Each row is a point on a landscape with many peaks, with its height.
From any point a climber steps to the highest of the 2 points nearest to it. It stops when none of these is higher. Distance is the straight distance between rows; heights are no part of it.
gugig h=43.4: [-40  13   2 -25   5   2 -18 -30  -7  25  -3  22  17   3  -4   4  15  35
  11  14  -3   3 -17  21  10]
pofa h=26.9: [ 15  -6 -42 -17   0 -12  -5 -13  22  -8  44 -25 -16  14  14   3  -5 -17
  12  -6 -23  26 -33 -18   2]
Sidu h=46.0: [  0  -8   6   0  -2  -7 -11   7   7   4   1  -7  -3  -7  -2  -7 -24   4
  12  13  -4   0  -3  -5  -1]
Ril h=42.5: [  2   5  35   7  -6  23  10  10 -11   1 -29  15  12   4  -7  21   5  25
   7 -14  23 -17  37   3  -6]
mip h=20.8: [-39  19 -23 -17  -5   4  -5 -42 -27  20   2  33  31  11  -8   7  33  14
  -3  11  -5 -17 -28  34   6]
Vosaf h=33.7: [ -7   1 -30   6   4 -11  -4   5 -17   4  20   7 -31  -1  -9 -17 -25 -19
  -4  50 -23  -9 -18 -14 -14]
Koba h=14.2: [-18   9 -25 -16  -7   0 -12 -38   2  12   5   2  15  17  16  12  22  -2
  -1 -17 -12  15 -44  13  13]
bani h=38.4: [ 11  -3 -17  21  13 -22  17  31   2 -34   8 -20 -15 -20   4 -20  -4 -46
  -8  16   8 -27  11  -8 -16]
Bobu h=35.0: [-17  14  46  13 -12   1   8  23 -28  -6  -8  12  -4 -14  -8 -24  -1  21
  -7  24   9 -16  42 -10 -11]
voni h=38.3: [  9  -7  16  10   0 -14 -20  10   5   9   6 -10 -29 -11  -5 -20 -39  14
  12  29  -8   9  14 -24   8]
sugu h=42.8: [ 11  -8 -20   6   8 -19  -1  16  11 -16  13 -16 -24 -11   5 -17 -19 -27
   4  20  -6 -10  -4 -14  -9]
neme h=53.0: [  9  -2 -10 -11 -12  21  -7 -19  -3  21   6  14  16  18  -3  27 -14  13
  16  18  -8   9 -13  14   4]
bediv h=27.1: [ 13  -4 -53 -10  -5   8  24 -19  -2  14  28   4  23  27   5  19  23 -28
 -24 -10 -33  16 -38  10   9]
sivag h=4.8: [-17   7 -20 -10  -5 -19  -8 -16  -7  -5  11 -11  -1  -6  13 -19  19 -25
  -7 -20 -11  -4 -44  -1  -2]
lise h=18.5: [-24   2  14  -1   5 -14 -19   3  13  -7   0 -10  -7 -13   8 -31   0  -3
   0 -24  -1  -1 -12   1  -6]
Pur h=52.8: [  8  -4  35   5   0  20  -5  -5 -13  23 -16  13   9  -3 -12  26 -17  38
  20  19   7   2  22  -7   9]
Taleb h=38.0: [  8   1 -20  13  -3  -8  22  16 -10 -18  -2  -1  -6  -7  -9 -16  -2 -35
 -12  15   1 -25   7   2 -20]
ruf h=47.3: [ 19  12  41  25   1  15  41  28 -20 -22 -28  16   3 -10  -3  -5   4  12
   1  -7  19 -28  51  -9 -21]
Mibo h=37.2: [  7  11  32   9  -1  28  14   2 -23  10 -22  20  19   3 -14  27   2  28
   8   6  14 -17  36   4  -3]
noda h=28.4: [-50  14  14 -25   8   0 -28 -26  -8  16  -4  19  13   3  -6  -8  23  29
   4  -5  10   8 -14  17  10]
pimas h=22.2: [-32   8 -13  10  -6  -8   3  -7 -23  -5   8  13   4  -1  -5 -29  -2 -13
  -4  25 -16 -24 -17  13 -16]
fiba h=23.9: [-36  11  11  -5   5 -17 -23 -10  -5   5   2   1  -5  -9   4 -30   1  10
   5   5  -5   6 -19   5  -4]
nifez h=42.9: [  6   4 -37  -8 -15  16   7 -27  -4  17  18  13  23  30  -3  32  11  -9
  -2   5 -21  12 -33  19   7]
lav h=40.8: [ -8  -8  32  -1  -3   1 -20   6   6   6  -8  -6  -3 -12  -3  -9 -14  24
   3  -2  14   8  21  -4  -2]
paro h=39.4: [ 11  -3 -30   0  -6   2   8   2   0  -3  17   2  -5   5  -5   3 -10 -24
   0  22 -16  -2 -20   2  -5]
Difov h=31.0: [-21   2  49   3   2 -21 -39  15  11   6   5 -15 -25 -21   1 -44 -22  26
  -4   6   5  20  32 -13   9]
Zenet h=56.4: [ 36  -9  19  20  15   2  13  29  12 -24 -15 -13 -15 -20   1  -3 -22  -7
  13  -1  19 -10  23 -23  -2]
Runas h=27.0: [-23   4  54   9  -6 -17 -20  28   3  -3  -2  -9 -23 -26   1 -46 -14  23
  -8   9  12   4  40 -15   0]
muzo h=42.0: [ 13 -10 -13  -5  -1  -6   6   9  25 -16  -2 -16   1  -7  13  -4   5 -19
  -7 -23  -1   2  -4   3  -3]
motig h=32.7: [ 52 -15 -18   3   7   9  27  19  17 -11   8 -18  -6   0  -1  28  -8 -29
   0  -5   5   3   8 -15  11]
litu h=17.9: [  3   3 -41 -25  -7  -6  -3 -29  10   8  31 -21   3  17  16   9  15  -9
   1 -23 -20  32 -45  -7  12]
nages h=28.7: [  9 -11 -26 -13  -6   7   5 -12  23   3   4 -12  15  13  15  14  13 -13
 -13 -27 -11  17 -21  11  13]
Fod h=26.4: [ -7  22  30   6  -1  22  13  -8 -44  25  -9  40  19   2 -23  26   5  34
   8  37   0 -26  34   9  -4]
kul h=47.5: [  4  -4  45  -7   1  17 -19  -5  -2  23 -17   2   4  -5  -8  19 -19  46
  18  16  11  15  22  -7  15]
Mepor h=36.1: [ 13   1 -17  10  -8   1  21  10  -6 -12  -5  -1   5  -1  -4  -5   2 -27
 -12   4   0 -24   2  11 -17]
rarog h=38.7: [  3  -1  34   1  -4  25   9   8   4   4 -35   6  14  10 -11  30   8  32
   2 -28  29  -7  40   7   0]
bos h=40.4: [-32   0  35 -10  13 -13 -43  -4  23   8   0 -12 -15 -10   8 -34 -10  21
   4 -17   5  19   5   0   6]
Zapip h=33.8: [  2   4 -50 -11 -11   9  16 -35  -6  21  23  13  27  31   5  25  28 -14
 -18  -3 -21  15 -41  16  11]
Lagig h=37.9: [ 10  -5  -5   2  -6  12   6  -2  -6  12   2   8   8   5  -8  15 -13  -2
  14  21  -6  -9   0   6  -3]
Zavon h=28.6: [-22  12  -7 -14  -5  13  -8 -24 -16  27   3  24  28   9 -10  16   5  20
   3  27  -5  -7  -4  22   1]
Kav h=49.1: [ 24  14  23  25   3  13  43  36 -27 -28 -24  12   0  -9 -10  -8   3  -2
  -2   0  14 -36  41  -9 -21]
vak h=25.9: [-27   5   6 -15   8 -17 -30 -14   7   7   7  -5  -3  -5  10 -19 -11  14
  10   0  -6  16 -25   1   1]
tibe h=32.6: [ 18   2 -18  22 -13   5  45  10 -25 -13 -20  17  27  14  -1   4  35 -25
 -39 -18   9 -27  25  22 -18]
votun h=45.1: [ 26  -5  27  16   5  13  12  13  -6   1 -18   1  -6  -6  -8   9 -22  12
  15   9   4  -4  19 -15   1]
Rotum h=57.5: [  5 -15  16  -9  11 -14 -37  13  41  -5   0 -26 -20 -14  14 -19 -22   7
  12 -35   8  26   3 -12   4]
zanog h=44.7: [  5  -8  43   4  -2  12  -5  12  -1   6 -16  -2   1  -8  -5   0 -19  29
   8   1  14   0  27  -8  -1]
Sapa h=19.8: [  8  -4 -44 -20  -4  -4   7 -19  13   3  21 -15   6  10  19  12  20 -19
 -14 -34 -22  28 -41  -5  12]
Dufer h=9.4: [-21   1 -34   3  -4  -1  19 -31 -12  12  -5  15  34  22   8  16  53 -15
 -30 -34  -6   0 -29  22  14]
Labi h=31.5: [-27  10   0 -20   2 -14 -37 -25   9  10  12  -7   0   4  14  -7   1  11
  15 -12  -6  24 -38  -2   7]
Kilap h=24.9: [  7   0 -41 -13  -1  -9  -1 -15  11  -6  37 -11  -9  10   8  -1  -3 -23
   5   6 -34  16 -42 -10  -3]
mer h=59.3: [ 21   4 -30  -5 -15  18  10 -13  -9  19  20  15  13  25 -11  32   0 -11
  -1  21 -18   3 -21  15  -2]
taz h=34.6: [ 61 -14 -11  11  18  14  29  18   3 -11   9  -8 -11   0  -9  36 -12 -26
   4  10   3   3   4 -10   7]
Korud h=47.6: [ 23 -16   0  -7   9 -21 -15  22  46 -24   5 -36 -15 -18  23  -5 -15 -15
   1 -28  11  11   6 -12   4]
Nak h=37.7: [ -9   2 -12   4  -5   0  17   8   5 -15 -12   0  18   1   5  -7  32 -21
 -33 -36   7 -12  -1  18  -8]
vik h=44.4: [  5  14  48  17  -2  14  26  30 -28 -16 -22  13  -2  -9  -5  -5   2  22
   0   9  20 -19  49 -13 -19]
Sirur h=39.6: [ -1   0 -22   2  -1 -18  -6   4   8  -7  22  -8 -18  -6   5 -20 -18 -16
   6  20 -18  -2 -20 -10  -7]
zak h=26.3: [-17  10   3  -9  -8  13  -3 -24 -27  31  -4  36  21   7 -18  22   1  24
  12  40  -3 -15   8  19   4]
zik h=37.6: [ 30  -4 -22  23  14 -15  27  29  -4 -34   4 -15 -20 -14  -3  -7  -7 -48
  -8  19   7 -24  15  -7 -13]
Kom h=41.1: [ 20  -9  10  10  -5  13   6   7  -7   7 -11   6   2  -1  -7  11 -16   0
  10  14   4  -7   6 -10  -1]
lak h=30.6: [ 17  -9 -18 -11 -11  11   2  -8  20   7   0  -7  10  15   3  21   0  -7
  -1 -15  -9  11 -14   9  11]
rulo h=55.4: [  6  -6  19  23  11 -29 -11  31  -2 -14   0 -19 -37 -31  -4 -36 -32   3
   0  23   6  -6  30 -33  -2]
Midap h=11.7: [-13   2 -14  -2  -8   6   3 -10   1   3 -11   7  21  12   1   6  21  -4
 -14 -12  -2 -10 -11  21  -1]
Vake h=36.0: [ 53 -10 -18  20  16   7  31  25   3 -19  18 -15 -27  -2  -6  25 -14 -35
   7  19   7   0   2 -16   2]
dek h=30.5: [-19   5  36  12  -9 -13   2  26 -19 -10  -6   0  -9 -22  -6 -32 -12  12
  -9  20   8 -14  32 -15 -15]
Puf h=26.7: [-46   1  12 -29  15  10 -25 -21  15  11 -20  14  10  12 -12  11  32  33
   5 -26  19  15   5  26  18]
fufub h=53.7: [-26  14  -8 -25  -2   2 -23 -35  -5  25   6  21  21   8   0  14   0  30
  18  22  -9  10 -22  20  10]
ler h=54.8: [ 42 -14  -5   3   0   9   7   7  13  -4   8  -7 -10   2   0  15 -21 -10
  15   7   1   3   2 -13   6]
zer h=41.0: [-23   7  -7 -15  -2   3 -19 -27  10  10   2   6  14   8   3   6   4  10
  12  -1  -2  10 -26  15   7]
dobo h=34.0: [-12   4   5  -2 -10  10   0  -9 -13  13  -2  14  18   3  -8   2  -5   8
   3  17  -3  -8   0  12  -6]
kefom h=33.6: [-26   3  43  -6  -4  23  -5  16   8   0 -37  15   8  16 -11  22  25  34
   1 -33  42  -1  55  15   8]
Bef h=39.3: [ 42  -2  26  25  18  26  34  22  -9 -19 -24   9  -1 -10  -7  20  -1   5
   6  -9   9 -15  35 -12 -10]
mut h=37.3: [ 41  -9  22  16  10  28  28  17   1 -16 -29   4   0  -4  -4  29   1   3
   2 -24  12 -12  31  -6  -2]
razug h=25.6: [-49  12  35 -18  17 -20 -47  -9   2  11   3 -11 -22  -8  10 -45  20   7
   9 -39  22  19  -9  -9  11]
vob h=33.5: [ 18  -2 -41   9   6  -9  22  10   2 -19  11  -7  -1  -6   2  -9  12 -48
 -21  -1 -12 -15  -9   5  -6]
Ropig h=37.4: [-14  -8  21  -9  -1   0 -16   3  15   4  -8  -7   6  -4   6 -10  -7  13
   2 -16   9   7   6   9  -4]
makan h=48.5: [  1  -8   5  14   9 -27 -15  30   8 -21   5 -16 -32 -25   8 -38 -23  -9
   3  13   3 -10  20 -20  -9]
Poren h=12.8: [-17   4 -21 -11  -6   3  -3 -24   4   4  -1   1  19  13  10   6  23  -1
 -10 -16  -9   5 -33  19   5]
zonu h=63.3: [ 11  -7  32  24  10 -16  -4  25   1  -9  -6 -11 -34 -26  -6 -27 -31   9
  10  20   8  -4  34 -31   2]
Vez h=60.5: [-11   8  -7 -17  -8   6 -18 -28  -1  23  10  12  16  14  -3  17 -14  23
  23  29 -15  15 -16  11   6]
fis h=19.4: [ -7   6 -24 -16   0 -25 -31 -22   6  -6  30 -18 -21   0  16 -16  -3 -11
  15 -19 -17  22 -47 -20   0]
dekis h=22.7: [ -2   7 -29 -12   1 -18 -18 -16  13   0  35 -14 -16   4  13 -13 -11 -10
  12   3 -23  14 -43 -15  -2]
Duga h=42.1: [  0  -3  27  14  -6  -1  -1   6 -20   9  -4   4 -10 -11 -12 -10 -21  18
   7  40  -4  -4  22 -12  -1]
sozo h=28.2: [ 57 -20   6  -4   4  29  16   6  24  -4  -9  -8  -3   7   1  46 -17   5
  16 -17   4  14  11 -13  17]
dor h=29.2: [-40  -5  25 -32  11  14 -30 -12  20  11 -25  14   9  15 -12  17  25  36
   9 -29  26  19  22  27  20]
fem h=50.9: [ 21 -22   1 -10   6 -15 -27  16  50 -11   6 -31 -17  -9  21  -4 -24   2
  10 -27   5  24   0 -17   3]
zado h=50.4: [ 25 -10  -4   0   3  -3  -7   5  15   4   7  -8 -17  -2  -2   2 -30  -3
  17  15  -7   6  -2 -17   3]
soke h=37.0: [ 42  -8 -16  22  15  -9  25  30  -1 -29  12 -16 -20 -12  -3  11 -16 -38
   4  18   8 -13   8 -14   1]
Bom h=29.6: [ 54 -11 -35   1   8   6  31  15  -3  -4  33  -8 -16  15 -18  41 -11 -33
  -2  23  -2  11 -13  -6   1]
munab h=10.9: [  3  -4 -20   6 -17  10  18  -3  -4  -1 -12   8  24  11  -1  11  27 -17
 -25 -16   2 -14  -2  22  -7]
zet h=50.8: [ 20   0  20  19   1   3  28  26 -13 -26 -19   5  -2 -11  -6 -11  -2  -7
  -4  -1  19 -28  31  -9 -17]
depa h=34.9: [ -4  -8 -22  17  -3   4  31  -2  -3 -10 -25   7  29  16  11   8  41 -18
 -42 -43   6  -6   9  23  -4]
Zele h=22.6: [ 13  -2 -50 -10  -3   5  17 -24   9  10  30  -4  13  17   9  15  18 -23
 -13 -21 -26  23 -37   5  13]
somu h=46.1: [ -4   5  42  19  -1   7   0   3 -29  12  -9  14 -13 -10 -13  -5 -18  30
   4  46  -8  -9  29 -16  -2]
zonef h=43.8: [ -1  -5  45  -3   2   3 -32  -3   7  22 -11  -8  -5  -8  -5   0 -23  49
  13  14  10  24  23  -9  17]
gudu h=30.9: [ 44 -10 -40  -3   5  -6  20  12   7  -8  47 -16 -25  15 -12  27 -18 -32
   3  30  -9  13 -20  -9   1]
Gumil h=18.9: [-53  16  37  -8   9 -20 -32  -4  -9   0   4  -4 -15 -14  12 -47  21   2
   0 -31  12   6  -9   0   5]
bego h=35.7: [ -9  -4  35   1  -5  27   3   6   8  -1 -45  11  11  21 -11  39  26  29
  -3 -41  31   0  51  17   9]
tene h=26.5: [-23   1  39  13  -5 -17 -14  23  -9  -5  -2  -7 -18 -24  -2 -48 -13  13
  -8  22   3  -7  32 -17  -7]
derez h=30.4: [  1   1 -33  12   9 -21  21   8  -1 -28  12 -11  -1 -16  10 -25  23 -48
 -25 -13 -10 -17 -17   2  -8]
Banen h=44.8: [ 18 -13  -9  -5   3 -17  -9  14  31 -15   8 -26 -11 -14  16 -10 -12 -18
   3 -17   4   4  -4  -9   0]
ragi h=31.6: [ 35  -7 -39   9  14 -10  15  18   3 -10  40 -12 -39  14 -15  16 -24 -34
   4  42  -5   1 -15 -14  -5]
Redi h=43.1: [-39  21 -20 -30   2  -7 -21 -48 -13  27   9  24  18  11  -1   9  15  27
  18  19 -12  13 -38  17  12]
lop h=5.8: [-11   4 -34  -3  -4 -10   7 -18  -9  -6   5  -4   9   3  14  -7  27 -34
 -20 -22 -15  -4 -44   2   1]
ruku h=30.7: [-33  -9  35 -20   6  12 -29  -2  23  10 -22   1   3   6  -3  12  11  33
   7 -27  28  20  26  18  15]
Zoga h=48.4: [ -2  -3  -8 -12  -9  20 -11 -19   1  21  -2   8  20  13  -4  28  -1  19
  10   7   0   0  -5  18   6]
Vol h=30.2: [-39  19 -28 -24   1  -8 -14 -47 -28  23   6  28  20  14  -4   7  28  14
  12  13 -11  -4 -40  22  12]
Dezur h=32.5: [  9   0 -32   9   7 -15   7  15 -11  -2  23   3 -37   3  -9 -13 -29 -29
   2  54 -11 -12 -19 -16 -14]
zedo h=33.9: [ 13 -10 -23  22 -11   8  43   7 -11  -6 -24  13  32  20   3  12  39 -25
 -43 -34  10 -20  23  22 -11]
luti h=31.3: [ -7  24  34   8  -3  23  21   3 -39  11 -19  32  20   2 -12  22  12  32
   4  18  12 -32  41   5 -12]
tisek h=31.8: [-44   7  36 -16  19 -13 -47 -10  10  10   2 -11 -14  -6  10 -35   3  17
   7 -27  12  24  -8  -5   7]
nud h=32.3: [-28  -6  42 -14   0  20 -16  13  15   6 -29   5   4  12  -7  14  16  33
   5 -33  38  11  44  14   9]
lagev h=9.2: [-30  14 -18 -15  -4 -27 -27 -24 -10   1  15 -12 -10  -3  12 -21  13 -20
   4 -19 -10   4 -50  -8   2]
bap h=44.9: [-19   2  -5 -18  -5  12 -14 -23   7  17  -7  12  21   7  -2  17   7  21
   9  -1   1   8 -11  20   8]
Mir h=33.0: [ -2   2 -17 -27  -1  -2 -25 -27  28  11  18 -14  -4  14  14   8  -8   9
  19 -15 -12  34 -39  -8   8]
bogun h=28.8: [-23  13  -8  20 -15  -4  34   9 -21 -16 -21  17  31  13   8 -17  54 -13
 -40 -35  15 -28  15  22 -19]
Dul h=49.5: [-12  -8  25  -6   8 -15 -36   8  30  -1  -1 -18 -15 -13   9 -25 -20  14
   7 -25   6  23   2  -8   6]
kome h=36.2: [ 17  -2 -34   0  -5  -4  13  10   6 -11  14  -7  -6  -2   2   0   2 -37
 -10   6 -16  -5 -16   5  -2]
fuf h=32.0: [ 50 -18  25  11  12  35  17  14  17  -6 -21   0   0   1   1  42 -15  13
  13 -18   8   6  20 -16  10]
pefit h=7.4: [ -3   2 -38   1  -6  -6  16 -18  -7   1   4   3  18   6  11   4  33 -27
 -28 -25 -14   2 -36  14   2]
kuge h=24.8: [ -7  16  13  -2  -3  20   7 -15 -39  29  -1  38  18   4 -25  26  -7  22
  13  46  -7 -20  14  14  -4]
zupit h=8.5: [ -6   0 -47   6  -7  -1  22 -28 -15   9   3   6  30  20  15  15  47 -31
 -32 -28 -15   6 -36  13  11]
Dod h=55.5: [ 19  -6  43  26   8  -3   5  23  -5  -6 -15  -5 -22 -24 -10 -17 -24  20
  10  20   9  -2  33 -26   2]
soka h=37.8: [ -6  -1  14   7  -5  -8 -10   9  -7   5   3  -2 -20 -13  -9 -25 -26  10
   3  35  -6  -5  11 -14  -3]
sopu h=41.9: [  3 -10  15   6   0 -15 -21  16  15   1   1  -9 -16 -14   0 -17 -30  11
  10   8   4   7  10 -13   3]
fipas h=31.9: [ 25   1 -35  13  12 -10   9  22  -9  -9  32   0 -40   7 -11   6 -25 -38
   0  50  -6  -5 -18 -15 -10]
gakar h=30.3: [ 15  -7 -23 -25  -6   7 -10 -21  31   8  23 -17   5  17  11  21  -3   6
  11 -13 -14  37 -28  -2  11]
todam h=50.0: [  7  -6  35  13   7   3   6  17  -6  -4 -14   1  -9 -13 -11  -6 -22  17
   9  11   9  -9  31 -18  -3]
kef h=54.3: [ 18  -4  40  14   7   1  22  38   4 -32 -30  -8  -4 -14   1  -8  -5   5
  -2 -22  27 -16  43 -13 -10]
fulup h=52.9: [ -9  10  45   8  -4  15   4  -5 -34  18  -6  20   6  -9 -16   7  -4  37
   9  50  -3 -10  35  -6   0]
fotis h=26.8: [  0  -3 -17 -16  -1  -2 -11 -12  28  -1   5 -19   3   5  18   5   8  -5
  -5 -35  -7  22 -28   2  10]
dop h=10.0: [-50  21 -10  -5  -4  -6  -3 -28 -35   7   5  29  22  -1 -10 -17  24   6
  -1  26  -9 -19 -23  23  -5]
Zubab h=35.9: [-14   0 -23  10   6 -18 -13   1  -5   1  19   1 -25  -5   5 -30 -25 -12
   3  38 -19  -4 -18 -17 -11]
vepon h=25.3: [ 48 -25  -9 -13  -8  22   9   5  31   2   2 -14   0  14   2  42 -15   2
   8 -22   1  21   5 -10  17]
Buvip h=31.2: [-14   6  -8  -5  -9   8  -6 -15 -15  21   3  16  15   5 -10   4 -10   8
   6  31 -13  -4 -13  16  -2]
Zuk h=15.3: [-42  24 -18  -9  -4  -1  -2 -32 -37  14   4  40  29   9  -9  -2  30  10
  -5  25 -10 -25 -20  32   0]
mupi h=47.8: [ 33  -4 -32  -7  -9  16  14  -3  -9  16  24  13  -2  22 -16  31 -11 -19
   2  25 -16   8 -18   3   1]
mozal h=26.6: [-29   8  -9   8  -1 -13  -4   1 -17  -4   9   3  -9  -8   0 -34 -10 -11
  -3  25 -16 -19 -11  -3 -14]
rav h=28.1: [  4  -1 -25   5   4 -14  13  12  12 -21   3 -17   5 -16  11 -20  23 -37
 -26 -26  -2 -10 -10   3  -7]
tor h=10.4: [  0  -1 -25  14 -16   6  28 -13 -16   3 -12  17  33  15  -1  13  38 -17
 -36 -17   1 -19   1  25  -6]
reze h=36.5: [-17   8 -11 -22  -1  -1 -27 -29  12   9   8  -6   9  11  11   5   0  10
  16 -13  -8  23 -37   5  10]
Zipur h=22.5: [-46  11  10 -26   4   8 -20 -21  -3  13 -13  23  19   9  -3   8  32  30
   0 -15  13   3  -6  28  12]
gino h=9.9: [-12  -2 -35  13  -7   1  25 -17 -11   8 -14  12  30  16   9  14  48 -17
 -41 -30  -6  -4 -12  28   2]
lifen h=47.0: [  0   4  43  11  -3  18  15  23  -9  -7 -28   8   4  -1  -6   8  -2  25
   0 -13  25 -12  39  -7  -6]
Rifev h=39.7: [  2 -11 -15   1  -5   1   9   3  16  -9  -9 -12  10  -2   8   1  20 -17
 -23 -30   1   0  -3  15  -2]
vegaf h=35.8: [-11  -5 -16  11   1  -4  22   0   1  -7 -20  -2  20   5   7  -6  47 -19
 -37 -51   9  -3  -2  22  -3]
namar h=33.2: [-32   6   3   3  -4 -17 -15  -9 -11   8  10   3  -5 -10   1 -28  -9   6
   1  22 -18  -5 -15   0 -12]
gofab h=51.4: [ 15   1  43  14   1  18  25  31   0 -21 -33   4  -5  -4  -4   2   3  15
   0 -23  30 -16  47 -11  -9]
Fogog h=62.8: [  3   6  38  10   2  20  -1  -6 -28  22  -9  20   6  -1 -17  19 -15  30
  16  40  -3  -8  23  -1   5]
saf h=32.8: [ 39 -17 -18   1   0  -3  23  19  20 -15   0 -20   1  -7   5  17  -2 -27
  -8 -14   8  -1  11  -3   4]
roz h=13.6: [-43  14  23  -2   7 -20 -22   3  -2  -6   1  -8 -11 -15   7 -44   6  -2
  -6 -25   8  -2 -10   1  -8]
dero h=24.7: [-11  -2  -5 -13   2  -7 -20  -8  26  -9  -1 -22   0   0  14  -6  15  -7
  -2 -40  -2  14 -23   1   7]
vaf h=42.6: [ 29  -7 -25  -5  -7   7  15   3   1   2  23   0  -6  14 -11  14 -13 -19
   7  25 -12   2 -12  -4   1]
vor h=33.1: [ 15  -8  -8 -12  -7   5  -8  -2  24   0   1 -12   3   1   5  12 -12  -1
  10  -7  -6  13  -9   3   4]
sib h=16.3: [-40  17 -14   3  -7  -9   1 -18 -32   3   9  20  15  -3  -5 -19  13  -8
  -2  21 -18 -22 -24  17 -13]
Deri h=34.2: [ 28  -8 -18   9   0  -1  21  19   5 -21  -2  -9   4  -5  -2   1  -1 -32
 -12   1   2 -16   9  -2  -2]
Mifat h=41.3: [-11   2   1   0  -3  -8  -9  -6  -1   2   4  -1   1   0   0 -14 -14   1
   8  11 -10  -3 -10   1  -7]
Nit h=61.0: [ 43 -13   5   9   9   3  11  21  13 -16  -6 -12 -12  -8  -3   9 -22 -10
  16   1  11  -3  16 -17   2]
Zar h=34.8: [ 43 -16  15  10   8  21  19  13  15 -10 -24  -5   0  -3  -1  31 -10   1
   7 -21  14  -4  21 -13   2]
zul h=45.0: [  7  -6 -12  14  12 -29 -10  25  13 -13  13 -18 -32 -20   6 -25 -26 -19
   6  21  -3  -9  13 -23  -7]
nege h=38.6: [ 15  -3  22  20   2   2  -1   3 -20  12   1   5 -26  -8 -15  -3 -35  20
  15  54 -11   6  17 -20   4]
paku h=15.8: [ -5   7 -34 -22 -11   8  -6 -31  11  10  16  -7  12  17  12  21  16  -1
   0 -16 -20  28 -42   7  11]
bifaf h=39.8: [-12   2  40  -2  -2  -5 -38  -5   6  21   1  -8 -14 -15  -7 -15 -27  39
   6  22  -1  24  21  -9  15]
Bubo h=41.6: [ 36  -7  33  22  11  21  24  17  -8  -8 -19  10 -10  -9  -7  15 -14  15
  16   3   6  -8  30 -11  -6]
Peva h=35.1: [-13  -1  43   1   1 -16 -43   1  12  12   4 -16 -26 -21   1 -35 -28  37
   3  18  -1  28  22 -13  13]
gube h=21.8: [-13   0   5  -9   6 -10 -24  -2  21  -7   2 -16  -7  -9  14 -18   4  -1
  -2 -30  -2   9 -20   3  -2]
Gutas h=40.3: [-13  18  40  13 -14   7  19  27 -24 -13 -18  15   6  -9  -4 -16   4  12
  -5   5  19 -24  46  -1 -19]
buzib h=14.6: [-23  12 -20 -24   0 -30 -37 -26  -3   4  17 -19 -18   1  19 -19   6 -13
  10 -27  -5  21 -52 -22   6]
malu h=53.5: [ 24  -8  23  17  12  -8  18  29   0 -26 -16 -10 -11 -14  -4 -13 -15  -3
   5   5  19 -16  31 -17  -7]
Goz h=28.5: [ 22 -12 -33 -21  -3  -1 -10 -12  35  -3  32 -22  -5  16  15  10  -7  -2
  12 -15 -20  30 -31 -13   4]
ponu h=40.0: [  4   0 -12  12   0 -20  10  19   1 -28   3  -8 -11 -19   1 -27  -8 -26
  -6  10   1 -21  10  -2 -16]
kadus h=34.7: [  0 -12   0 -12  -2   0 -12  -1  25  -2  -7 -12   3  -3   7   2  -9   6
   5 -21   7  12  -6   1   1]
punu h=30.8: [ -4  10 -13  22 -13   3  40  11 -20 -17 -20  17  25  13   3 -14  40 -19
 -39 -21  11 -34  25  21 -23]

For each start below, name the point where the climber stops.
ruku -> kef
kuge -> kef
zupit -> mer
Runas -> Fogog
paku -> mer
bogun -> Rotum
tibe -> Rotum
gakar -> Vez
lagev -> Vez
Labi -> Vez
motig -> ponu
roz -> Rotum
dek -> Nit
gudu -> zonu
derez -> mer

Two climbers start at each pair of points below. Name the first point that both come to, or write none.
punu, lop -> none
sivag, dero -> none
tene, lise -> none
